Points, in no order, along strands that fork, close into loops and pass close to each other.
Points whose rows are less than 71.7 apart are linked; no others are. Some points are linked to none.
Toru: [-10  24 -17   5  23   3 -32   1  14   7 -23   6  -9 -11  15   4 -18  -5
 -36  35  10 -26 -10 -41  25 -24  -5   8  -1  15]
Gisid: [-15  -1  -2   6   0  -6  -1  26 -15   6  13  16  22  -5  -2  -1  47   7
  12 -10  -8 -26   3  14   2   9  -7 -11  -3 -43]
segag: [  8 -12  22  -7 -18 -10  20  -9 -16  -2   5 -10  10  17 -22   7  -1  -4
  30 -23  -3  17  10  19 -20  28  -7   4   1   9]
Pufe: [ -1  12  -9 -14  18  14 -12 -18   6  20   8  11   0 -15   7   9 -17   1
 -17  23   0 -16 -11 -24  30  -4   8   7  19 -19]
tolo: [-16 -20   7  -3 -34   2  -5 -18 -31  24  16   2  -4  30  10  -9  -8 -11
  24 -13 -10  22 -11   3 -11   3  -8  -6  -7  -8]
gafom: [ -7  32 -13 -17  28  11 -17  -2   2   9  -9   8  10 -30   5   6 -25  10
 -32  32   3 -30  -4 -41  26 -17  -5   4   9  -2]
Pekep: [  4 -23   7  -3   4  -4  19   7   3   7  29   6  19  -1  -9  10  50 -13
  13 -18  -5 -12   1  31   0   9  12  -4  14 -42]
Vifef: [ 16 -19 -17  -7   1 -20  22  22   7 -11  36   4  18 -16   3 -37  32  38
  14  -6 -12  -6  -3  30  -5 -12  29  -2  15 -37]
zed: [-18   4  -8   9  -7  -9 -23 -15 -36  39  17 -12 -15  17   3 -15  -9   6
  -5   5 -27  20 -12  13  11   7  -9 -24 -12 -38]
ref: [-18  -8  23  19   1   1   0   7  13 -14  -8   6  14  19  -9  34  36 -36
  10  -7  16 -12  -1  -9   6   7  -8  11  -9  16]
bupa: [  6  18  -5 -10  -6 -10  -7  37  30 -19 -11   5  35 -17   8 -15  46  22
  -4  16  -1 -22  -8   3   1 -17  25  11   4   4]
rim: [-16 -17  27   6  -4   7  14  -2  -8   1  10  15  18  12  -6  33  22 -40
  30 -18  10  -1  -4 -19   1  12  -7   5  -1  11]
zuba: [ -2  -6  13  -6   4 -17  21  15 -13 -12  13 -20  21 -14 -25   6  43   8
  32 -14 -11  12  14  37 -10   9  -3 -22 -17 -22]
guvu: [ 25  -1  -5 -10   8 -15 -14 -15  27  -2 -20 -37 -31  17 -10 -18 -17  -1
 -17   5 -13  18   6  33   0   8  18  -9   8  17]
tagib: [ 44   8  -2 -24  19  -9  18 -22  20  11  11 -16  -6 -10 -18  -2 -16   5
 -12   2  -9   9   6  30   4  25  32   8  28  -8]
Zoge: [  8  11   8   3  26  -3  12  15  -8  -1   1 -34   8 -23 -27  11  21   1
   1  -9 -17   5  19  32   8  11   3 -33 -15 -26]
Som: [  3   4   4   2 -17 -12  29  25 -12 -32  10  21  34 -11 -10  -6  12  29
  37  -4  11  -6   3 -14 -23   2   3  33  -8  19]
pida: [-12   8   0  -1  -8  -5  -5  28  10  -8   0  15  31  -4   4  -4  51   6
   8   8  -4 -26  -3   5   7   1   9  -1   2 -17]
Sal: [ -8  19   1  20  41 -13 -15  -6 -17   9  -4 -15   1   7 -20   7 -23 -11
 -51   9   1 -25  16  -5  20  15 -30  -9  -1  -3]
pumu: [-11 -22 -11  18  -9   9 -23 -28  10  19   7  16 -29  39  25  -6 -14 -20
 -20   2   5   6 -18 -10   3   0  -2  12   8  -4]
nifun: [-24   5  18   4  -4 -15   5   4 -33   3   1 -14  10   2 -23  14  34  -6
  28  -3 -19  24   5  26   4   7 -13 -29 -30  -8]
feduv: [ 13  -3  -7   3   9  -1  -6 -28  -2  18  -4 -26 -39  17 -11  -4 -37 -12
 -13   3 -12  20   1  13   2  10   0 -14  -3  -1]
Zemim: [ -7  25  -5  -6  -5   5   4   1 -36   3 -15 -16 -15 -17 -14  -8 -24  22
  10   7 -19  25  13  12  -6   0 -10 -22 -27   1]
danad: [ -4  10  16 -15 -24 -17  24   7 -13 -20  -3   9  30  -1 -12  -1   2  13
  44  -1   0  12  -1 -21 -13  18   2  21   4  45]
Suzu: [-11 -10 -13  25 -12  11 -37  -2  20   4  -7  22 -24  31  26 -12  -4  -8
 -31  -1   9 -14 -10  -1  -4  -1  -4  10  -3  -4]
mela: [ -6 -14  -6  -8  -8  11 -16 -35   0  32  17  23 -17  23  15   1 -23  -9
 -10  -2  -1   0 -12  -5   5  15   8  22  25 -19]
Nuli: [ -3  17 -11 -15   0  20  10  11  -2  -3  -9  30  18 -26  13   7 -14   5
  11  19  13 -19  -6 -49  -4 -11   4  25   1  12]
fakug: [ 33 -25   4  -2  -6  -2  37   5  23 -35  15  -5  11  -3  -4 -14  -6  25
   6 -19  21   4  15  26 -32  -9  15  33  19  13]
voni: [ -4 -18  -7   5   4  27 -12   1  14  10  17   0 -12  -3  15  -1  17  -5
  -9 -11  -8  -5 -10  13  10 -16  11 -28   2 -47]
rudiz: [ 16 -18  12 -18  -3  22  26   3  26 -18  -1  10   7  -7   6  18   3 -23
  18  -9  23   2  -3 -21  -6 -17  12  21  24  31]
Dag: [ -9  18   2  17  39 -18  -3 -16 -12  18  10 -19   1   4 -21  14  -6 -22
 -37  23  -9  -6   0  -9  37   7 -15 -24  -4  -4]
Tiru: [ 13  10 -10  -5  -8   2 -29  22  43  -9 -12 -11  -5  -9  25 -38  14  36
 -29  -9 -11  -5 -12  21   7 -14  31 -18   7 -16]
Mebot: [-30   4  -5  51  20 -12 -10  -5 -18   3 -10   1 -10  23   0  14   0 -25
 -29  14  11   2   0 -31   2   3 -41  -3 -29  12]
nep: [-11   9 -14  -3  11  27 -14   0  10   1 -17   3 -19 -19  20  11 -21 -13
 -10  29   7   0 -14 -43  16 -42   0  -8 -15  13]
nekur: [ -1  19 -24  -6   0   6 -28   7  -1  16  12  19   3 -26  21 -24  -9  47
 -21   5 -11 -22 -13 -10  16   2   8  -7  10 -49]
gud: [-12 -16   1 -12 -35  -6 -13 -18  24  -1  -4   9  -2  38  18 -19   0  -8
   6  12   1   6 -15  -3   6 -11   5   4  16  29]
lifav: [ 15 -16   7  -9   4   8   0 -16  40  -1   6  14 -13  18   8  18  17 -36
 -19  -4  16  -5  -5  15   9  -6  23  20  38  11]
Godu: [ 12   4  -9  -9  -4  -7   3   1   0  12  19  11   8   4  -1 -17   9  22
  -4  -3 -13 -10  -1  24   0  23  20  13  24 -33]
fon: [ -5  -3  -8  11 -21  11 -16  36  13 -20  -1  35  19 -14  17  -1  40  12
   2  -9  13 -30  -3   1 -15 -14  -5  -5 -19 -22]
lito: [ 13  -3  -5   8  40   2 -14 -26  33  17   9  -1 -32   3   5  22  -5 -37
 -44  20   9  -1 -18 -15  41 -13   8   6  26  -2]
fubas: [ 24 -29  15 -11  -7  15  24 -21   7  -7  -1 -16 -22   6  -6   9 -30 -21
  19 -30  11  28   9   8 -21   3   1  -6   7  23]
demub: [-21   1 -20  -7 -15  16 -15   2 -30  21  12  22  -3 -15  23 -13  -4  22
  13   2 -10  -3  -8  -7  -8 -16 -11 -16 -17 -43]
Zur: [ -1  13   6 -30  -8  -4  16   3  10 -23 -24 -24  10 -24  -7  -1   7   4
  24  25 -10  29   1   1   4 -29  15 -16 -14  42]
Las: [  2   6   1   8   6   4 -12   3  18   8   4  12   0  12   3  -2  20   1
 -25 -11  -4 -20   1  21   8  22  16  11  23 -24]
terom: [ -7 -11   8  10   0  -4   6 -38 -32  33  12  -5 -21  15  -1  13 -36 -38
  12  -3  -7  37  -9 -26   2  12 -10 -13 -12  18]
lako: [ 25 -18   9 -14 -14 -23  25   8  31 -36  -2 -25  25  -4  -4 -19   3  33
  13  -4  16  13  15  27 -23 -11   7  23  12  36]
Kuf: [-14   7  -8 -10  11 -16 -13  -8 -22  39  27   5  12 -10   3  -8  16  14
  -4   4 -27 -14 -12   3  33  15   2 -21  18 -57]
serag: [-30 -12   9  29   3  17  -8  -7 -31  16  -2  22  -5   5  15  18 -28 -24
   2 -16  14  -2   6 -41 -14   8 -29   8 -18   9]
Sen: [ 14 -41  14  -4 -20  14   8 -21  25 -14   1 -21 -19  21   5   1 -11 -14
   6 -26  16  19   6  24 -17 -13  -6 -10  10  18]
bome: [  4  11  15   3  -4 -18  -6   7   8 -24 -35  -3   3  19 -19  12   3  -5
  10 -12  10 -10  11  -3 -13  26  -9  31   1  42]
digag: [-13  -5 -10  13  25  20 -12 -21 -15  27  22 -11 -18 -10   6  10 -25  -7
 -26   9  -6   4  -7 -13  23 -15 -13 -29  -9 -38]
Petot: [-10 -16  15 -10 -45  -5   3  -7 -31   1   9  -1   7  23   4 -14  -8  12
  36 -26  -4  27  -2   4 -26  11 -15   0  -5  13]
runo: [  0  -4  22   8   7 -19  -3  -2  19 -12 -24   3   4  27 -18  27  18 -39
   4  -1  14 -10   3  -8   6  17  -2  26   6  40]
Basog: [-24 -17  -2  26   0  11  -2 -23 -24  19   4   6 -25  14  16  10 -31 -34
   4  -4   3  28 -10 -39  -5  -5 -17  -7 -19  15]
rudov: [ 12  20  -7 -19   2   0  -8  18  29  -8 -19 -15  14 -18   1 -10  15  12
  -9  21  -8  -6  -5   2   5 -15  28   5   8  12]
loz: [ -6   9   4 -21 -16   6  33   5 -23 -18  -5  -5  10 -29  -9   0  -6  15
  42   6 -10  34   3  -6  -8 -15   5 -15 -17  22]
Kivat: [  1   8 -12   4  -3 -16  13  40 -24 -14  12   3  13 -32 -12 -23  33  45
  24  -9 -13   1   8  25 -17  -6  -2 -18 -21 -36]
Zave: [ 38   7  10  -9  28  -3  23 -10   7   7   0 -26  -4  -9 -34  15 -12 -13
  -6  -8  -1   4  21  29  -1  28  13  -1   8  -4]
zuves: [ 28   7  -9 -24  -2 -12  -5 -31  16  16   2  -1 -18  17  -7 -12 -26   9
 -13   2 -10   4  -2  24   3  30  24  20  35   0]
zod: [ 14  -5  -3  22  25   0 -11 -21   8  16   0 -17 -35  21 -10   7 -22 -22
 -38  -8  -1  -1   7  17   8  18  -7  -4   9 -12]
nudo: [-20 -23   5 -10 -18  14   2  -8  17   0  13  12   8  12  17  10  25 -30
  23  15   2   5 -21 -15  18 -31   9 -18   1   4]
rad: [ -8   0  -3  -5  -5 -15 -19 -22 -18  44  27   1   2  19   3 -10   7   2
  -2   5 -30   2 -16  16  24  22   8 -12  13 -43]
Nof: [-23  31  -7   6   8  -4 -23  14 -43  13  -2  16  16 -17  -1 -11 -19  30
 -25   7  -6 -24  15  -7   3   8 -35 -14 -21 -21]
tek: [ -8  -3  17  12 -10  10   3   2 -18 -29 -23  -9 -16  -5  -8  16 -20  -1
  31 -35   9  21   7 -17 -26   7 -23  -3 -26  44]
girap: [ 21   4  14 -18  22  -1  20  -1  25   2   8  -7  19 -12 -16  24  27 -26
   4   9   0  -5   4   9  15   4  24   0  15   0]
bif: [-27  24 -18  20   5   3 -38  19 -10  10  -4   7  -4 -16  20 -16   5  22
 -29  16 -15 -11 -10  -9  26 -17  -9 -41 -27 -27]
Deko: [  2  -3  -8  13  26   6 -29 -27  31  20  17   4 -29   4  17   9   0 -11
 -52   6   0  -5 -23  -6  44   0  18   2  31 -26]
bipu: [ 19  16 -12 -12   6 -14 -16 -13   8   4 -28  -4 -21  20  -5 -16 -32  11
 -18   8  -3 -12   7   7  -3  26   9  28  21  15]
Vuleb: [  9  -2   1  33  33  18 -16  12  21 -10 -19  -9 -27   2   0  21  -1 -30
 -41 -11  24 -21  10   0   4  -7 -15   5  -6  -1]
Fube: [ -6   5   7  -4 -27  -4 -12  22  21 -34 -22  -3  14   1   3  -7  20  18
  12   2   8   0   4  11 -15 -15  -7  -3 -19  27]
pupos: [  6  -1   4 -12 -11 -23 -13  -9  22  -9 -19 -40 -12  21  -9 -22   1   1
   1  13 -15  31   7  31   2  -5   7 -19  -8  31]
gemoz: [  2   3   3  -2  18  10   5 -18 -25  30  13   5   2   1  -9  15 -30 -11
 -13  -7   3 -11  12  -3   4  23 -14   8  11 -23]
Busi: [-15  17 -13  -4  17  18  -9 -16 -22  16   3  -8 -15 -23   5   2 -38  10
 -17  19 -10   4   0 -18  16 -16 -14 -27 -15 -19]
Melup: [ 12 -10   3 -12 -35 -17  24  15   9 -35   1  -7  24  -6   5 -28  -3  49
  31   1  13  15   9  12 -25 -20  -2  14   1  34]
fosi: [  1 -23  -3   3 -26 -13  28  21 -29 -16  30  29  24  -6   0 -17  14  31
  44 -20   8  -5  -2  -2 -33  -7  -5  24  -7 -14]
pesar: [ -7  -2  17 -10 -20   4  21  -2 -18 -25 -12 -14  -3 -13 -10   5 -15   4
  40 -17  -1  37   4  -6 -16  -5  -9 -11 -16  44]
Mim: [  0 -25  12  18   0 -14   3 -30  12  16  13  11 -16  45   2  18   4 -56
  -3   1  10  14 -17 -11  10  11  -2   7   7  23]
vami: [ -4  31  -7  15   5  -3 -21  33 -20   1  -8   8  12 -19  -4 -11   1  33
 -22  -6  -6 -27  15  11  -4  15 -22 -15 -21 -28]
vebal: [ 19 -27   9  -9   9  14  29 -10  -4  14  32  -3   3  -6 -12  20  17 -22
  16 -22  -1   5   4  27  -6   5   8 -12  10 -39]
guvo: [ -6  22   0  17  24 -11 -16   6  -4  -1 -29  -8  -5   7 -14  13 -13 -12
 -27  15   6 -24  12 -14   9  10 -17   9  -8  19]
Poz: [-10  15 -16  18  11 -28 -23 -27   7  24   8 -16 -17  21   1 -11  -5  -5
 -28  38 -23  17 -23  -8  37   8   3 -17   0  -3]
kile: [  8 -21  21 -16 -18  -3  15 -17  25 -11  -3  12   4  20   6  10  -2 -28
  18 -12  18   4  -6 -13  -5   5   8  20  31  48]
fav: [ 15   0  -5   0  29   1  -3 -19  22   9  -7  -9 -27   5   0  22 -14 -42
 -17  26   8   7 -14 -27  27 -18   6   0   7  21]
befi: [ 28   1  16  -6   7 -13  24 -10  -5   3   7 -12   5  10 -31  11  -3  -8
   4 -21  -1   4  20  33 -16  42   6  19  11  -1]
fofeb: [ 16 -17  14  -1   1  -7  14 -34 -13  14   2 -13 -29  17 -12  14 -34 -38
  17 -13  -1  32  -3 -10  -6  14  -3 -13  -3  35]
kizo: [-22  11 -12  -5  20   1 -24  -1 -25  26  23  19  15 -24  13 -11   0  27
 -24   3 -13 -31  -5 -15  26   0 -14 -18   9 -57]
duso: [ -7  15   0 -19 -16 -18  -4 -10 -11  16  -1  -3   4  21 -10 -16  -8   7
  14  18 -20  12  -1   6   7  21   7   0   2   7]
ter: [ 17   3  13 -18   7 -21  34   9  11 -13   9  -9  40 -12 -24  12  35  -3
  22  10  -3   0   8  17   1  13  21  10   6   5]
lil: [ 19 -10  -2  -9 -12  22  28  12   8 -32  -5  11   3 -18   6  -1 -19   9
  21 -15  21   1   1 -26 -28 -15   7  24   4  29]
tegi: [ -3  16  -9   0  15  23   6   3 -28   4  -3 -20 -14 -32  -8   5 -22  12
  -6   3 -11   8  12   6   3 -11  -9 -34 -23 -25]
Pife: [  9   8 -10 -14   1   7  43  12 -31 -15   8  -4  10 -39 -14  -4 -12  29
  34  10  -8  19   7  -5 -16 -15  11  -3 -17  -5]
lokim: [ 43  10  -9 -11  15  -5   8  10  30 -21 -24 -15 -10 -10  -9  -8  -8  14
 -24  -4   7 -10  13  19 -21   5  24  40  25  19]
pazi: [ 20  -1 -20   8   2 -23  16  41  -5 -20  28  10  18 -23  -9 -35  15  51
  13  -1  -7 -12   5  22 -14  -8  24  11  -6 -29]
gadol: [  1  -1  -6   1  -4   0 -20  -2  18  -9 -35  19 -20  19  15   1 -18 -16
 -11   5  19 -17  -6 -29  -6  -2  -1  32   8  37]
nanog: [ 23  17   2 -12  30  -4  17 -20 -15  18  -2 -16  -7  -9 -28  18 -35  -9
 -12   5  -2  -5  18   1   7  25  -5   2  11  -2]
bova: [ 14 -15   7 -16 -25 -26   2   9  42 -21   0 -17  28   9  12 -32  26  33
  -5  -2   5   5  12  48 -10  -3  10   8  24  20]
lerem: [ -4  21 -16  15  -3   2 -40  21  21  -1 -16  -8 -17  -2  20 -29   4  22
 -28   6 -15  -4 -11   7  15 -14  11 -29 -16 -15]
vizit: [  9 -42  23  -7 -36  -3  36  -8  -6 -19  21 -17  17   2   5  -4   3  21
  42 -32  14  27  10  23 -28 -12 -16  -9   5  10]
mesuk: [ 32   9  -3   8  18  -6  12  29  34 -25  -2  -6  15 -20  -3 -10  23  22
 -26 -12   9 -18   9  27 -15   6  32  32  17  -4]
par: [  1  15 -11   0   1  27   1  10  -9  -3 -14  16   0 -24  10   6 -31   9
  -2   1  15 -16  10 -28 -14  -6 -13   9 -12   0]
vil: [-11 -14  -2   5 -30  13 -10  13  12  -7   9  44  13  16  23  -5  27   4
   0 -16  13 -28  -7   4 -18   2  -3  20   7 -17]
mub: [-30   5  10  10  -2   2  12  -5 -24  -2  -8   1  -1  -4  -5  22   5 -27
  22  12  -4  23  -7 -23  14 -13  -8 -19 -27  28]
ruto: [  8 -43  14  -4 -27  18  15  -6  20 -15  14 -16  -1   9  12  -8   8   5
  12 -30  13  14  11  38 -25 -19  -9 -15   9  -5]
gofup: [ 19   3 -14  -3  16   9  42  10 -36   1  22   0   7 -35 -16   0 -25  26
  18  -1  -2   0  12  -5 -18   0   5  10  -6 -26]
rok: [-32  12   5   1 -19   2  -2   7 -24  -3 -16  17   8   1   3   4  -4  -2
  23   8  -4   7  -2 -28  -1   1 -11  -1 -21  28]
luva: [ -6 -25   4 -19 -10   7  24  -8 -25  17  29   1   6  -9  -4   8  21 -15
  37 -11 -11  13  -5   8  -6 -11   1 -24  -3 -35]
gatin: [ -7 -11   1 -10   6  29  14   7   8  -2   7  10  10 -19   6  21  24 -25
  17  10   5  -5  -8 -16  14 -26   7 -15  -2 -15]
zozoz: [-24  18  -9   9  -6 -31 -18 -22 -12  26   0   0  -5  33  -2 -12  -8  -7
  -4  37 -19  16 -15 -13  24  13  -5  -4  -9  13]
leda: [-20   9 -12  26  -7   2 -35  -2 -15  17  -8   9 -19  22  12 -14 -20   6
 -23   6  -5  -5   1  -2  -3   8 -20  -2 -21 -11]
Fego: [  9   2   3  11  26  33   7  11  -5  -9 -18   9 -12 -20  -4  27 -28 -17
 -12 -18  30 -21  20 -24 -13   0 -23  16  -7   3]
Ganu: [ 17  21 -24   0  20   6   6  21  -1  -1  15  18  15 -38   6 -13  -4  40
 -18   9   0 -32  -2  -8   4   0  15  12  13 -37]
bebud: [  1 -21   9   1 -36   4  10   9  13 -23   8  37  21  16  16  -7  17  12
  12 -22  24 -19   0   0 -28   4  -3  37  17  11]
Fos: [-17   0  -7  51  26   5 -22   9   8  -4  -9   6 -15  15   8  17   9 -29
 -44   7  20 -20   0 -22   8  -7 -31   1 -19  -1]
buso: [-34  -2   5  51  -6  -6 -12   2 -23  -9 -13  -2 -16  26  -1  13  10 -19
  -3  -5   6  16  -2 -16  -9   0 -36  -9 -46  18]
radaf: [ 15 -11 -21 -10  -4  -2   4   5   4   6  34  12   1 -12  14 -33  14  42
   0 -15 -18  -5 -14  23  -3   2  27  -1  26 -54]
bini: [ -6  -8 -19 -10 -12  22  -7   9   0   3  13   8  -4 -17  18 -17  12  20
  10   0 -10  -2 -10   6  -2 -23   8 -26  -5 -39]
puno: [-34  15   6   2  15  -3  10  -8 -31  17   5   5  14 -13  -7  24   6 -24
   5  28  -9   2  -2 -23  30 -10 -15 -25 -21   2]
Nanan: [  3  20  -9 -16  -2   0  -6  -1   6  -1 -30  17  -1  -1   7  -1 -28  -1
   4  17   8 -14  -3 -39  -2   4   4  34  14  37]
Zer: [  3 -15   1  18  26  23  -2  -8  -8  23  22 -17 -19  -4  -5  16   0 -24
 -19 -16  -5   2   2  16  12   0  -7 -32  -5 -46]
Diper: [  2  10  11   6 -17 -22 -16  17  12 -24 -19  -1  12  25 -17  -6  17  20
   3 -16   6 -10  15  28 -22  32 -12  24  -6  17]
Rem: [  7 -26  19 -12 -23 -20  -3 -17  36 -19 -22  -3  -2  34   9  -4   3 -18
   7  -2  15   3  -4   3  -2  -7   2  16  29  58]
dilav: [  6   0  -6  35  38  17 -22  -1  19   9   0  -8 -35   5   7   9  -9 -16
 -60 -16  11 -20   4  10  15   4  -5  -4  13 -26]
Tura: [ 15 -11   8  -1  23  17   4  -3  35   2   7  -7  -9  -1  -2  24  19 -37
 -17  -3   7  -3   0  14  15  -6  17  -4  17  -8]
Perif: [  1   5   6  15 -12  -8 -18  20  13 -11  -7  10  10  19  -4 -10  28  15
 -14 -20   4 -21  10  33 -14  30  -2  17   3 -12]
damiz: [-16  10 -13 -18 -21   5   3  -2 -47  19   5   1  -6 -10   0 -21 -11  26
  26   3 -22  27   0   9  -8  -4 -11 -17 -18 -23]
Pufil: [ 19   4   8  -8   6 -19  19  17  28 -24   0  -6  34  -3 -16   0  33   9
   0   1   8 -11   9  23  -9  12  22  34  17  12]
tilol: [ 12   3   6  -2  25  -5   0   2  16 -10 -35 -10 -18  -2  -7  28  -5 -42
  -3  17  14   1  -7 -36  11 -20   2  12   2  52]
sop: [ -4  12  -6  -6  14  10 -16   2  22  13   8  23  11  -7  15   9  18  -4
 -25  14   2 -31 -14  -9  30  -1  20  14  30 -23]
Zam: [ 12   2  -4 -16 -18 -18 -15  21  41 -12  -2 -13  19   5  20 -46  25  40
 -14   1  -9   2  -3  35  -1  -5  26  -6  19   1]
Fuf: [ 15   8   1 -11  10   0  -5   9  18 -20 -46 -20 -19  -9  -5  11 -10 -13
   0  11   8   2   1 -20  -7 -26   6   9  -7  50]
Nimek: [-13   5 -14  22  15  -5 -35 -19  16  24  15  -2 -16  13  16  -9   0   4
 -42  17 -14  -5 -23 -10  40   3   9 -12  10 -29]
motop: [ 18  10 -18   6  15  11  25  28 -11 -15  13  15  16 -37  -5   1  -3  27
   3   8  10 -24   6 -12 -13 -12  10  19  -7 -23]
fugav: [-22  -4   7  27 -23   4 -20  11  -9 -21 -16  -9 -17  19   0  -4   7   5
   6 -13   1  19   3  15 -17 -11 -28 -21 -45  12]
nal: [-30   4   7  12  -6  -6  -6  12 -41  13   6   4  11   4  -9   8  28  -4
  15  -6 -12  -2   7  11   2   8 -22 -18 -25 -28]
vas: [-26  26  -1  12  -4  -8 -19  10 -10  -2 -25  10   4   7   1   4   0  -5
  -6  24   1 -12  -1 -26  10   0 -14   3 -20  23]
niz: [-21  15  -4  10  17   0  -9   1  -4  11   4  -7   4  -4  -1  11  14 -15
 -12  27 -13  -4  -9  -8  34 -12   0 -29 -11 -12]
rezuz: [ -2 -20   1  -8 -21   2  28   0 -41  11  28  27  21  -2   5  -1  -2   4
  43 -24   3   3  -6 -19 -24  12  -3  23   9 -12]
ror: [  0   5   1 -18 -25 -17  -6  -7   7 -16 -30 -15 -13  17  -1 -20 -18   8
  16  11  -5  22   1   0  -8  -6   2   0  -4  51]
Vivof: [-33  25 -10   9  -4  -3 -29  -3 -45  26  -6  20   2  -1  12 -15 -34  21
 -15  15  -8  -4   8 -19  -1   6 -35  -5 -27  -9]
fibeb: [ -8 -16  13  21  12  25  -1   1  -3  -4 -11  14 -16   5   7  29 -20 -36
   4 -26  26  -7   5 -36 -12   9 -19  18  -4  22]
budo: [  6   4   0   3  21  21   7   7  -1  -7  -4 -38 -14 -30 -14   9   3  -5
  -3  -1 -12  19  11  22   4 -18   4 -45 -24 -19]
pom: [ -1 -12   1  -7  -8  11   3 -28 -30  36  22   5  -9  13   6   7 -27 -13
   8 -14  -9  11  -5  -3  -6  15  -4   2   5 -28]
kufa: [ 36  -7  -3 -22   7   0   2   0  27 -26 -40 -23 -22  -2  -6  -2 -19   0
  -6  -5  15   2  11   7 -24 -12  11  22  14  41]
leva: [ 12  22  -3 -24   5  -9   2  20  21 -20 -30 -40   7 -28 -10 -12  11  17
   0  21 -12  19   6  17  -3 -23  21 -12 -14  31]
fugoz: [-17 -23   9 -19 -41   6   6  -9  10  -5  10  13  14  19  22 -11  12  -2
  29   4   1   7 -14  -5  -1 -21   0  -8  12  13]
Nok: [ -7 -13  19 -10 -11   3  31  -3 -32   8  20  18  26  -6  -6  22   9 -20
  47 -18   3   6  -4 -25 -10  17  -4   6   4   5]
Babat: [ -2  -1  11 -23 -40 -15  14  -1   5 -25 -11  -1  19  10   3 -21  -5  22
  36   1   4  16   0 -10 -16  -4  -3  10  10  56]
bovom: [ 13   1  -5  -5 -12  18  13   4   1 -11  -7   4  -6  -4  -1  -5 -20  10
   9 -12   9  -1   8  -2 -25   9   0  16   0   2]

A piece is two or more points that can be reached from each other along the links. Count, over all rows, the pieces, the separate loops (a circle has one, a figure eight two, a Y none), the forks (points with three links) and the tips (points with one).
pieces: 6
loops: 3
forks: 10
tips: 16

A fork is a point with three links, a tip a point with one. Leave the first point through the second and follow the links. Name the first fork or tip that comes.
loz, Pife: zed
zozoz, Poz: lifav
Zemim, damiz: tegi
Perif, Diper: Babat
gatin, nudo: par

Name the points in between on the shortest way along the links from the first point to the second, in order.
Nimek, girap: Deko, lito, fav, tilol, Fuf, kufa, lokim, mesuk, Pufil, ter
Zemim, Ganu: tegi, budo, Zoge, zuba, nifun, nal, Gisid, pida, bupa, rudov, leva, Zur, loz, Pife, gofup, motop
lako, zod: Melup, Babat, ror, pupos, guvu, feduv
Vifef, ror: radaf, Godu, Las, Perif, Diper, bome, runo, ref, rim, Nok, rezuz, fosi, Som, danad, Babat
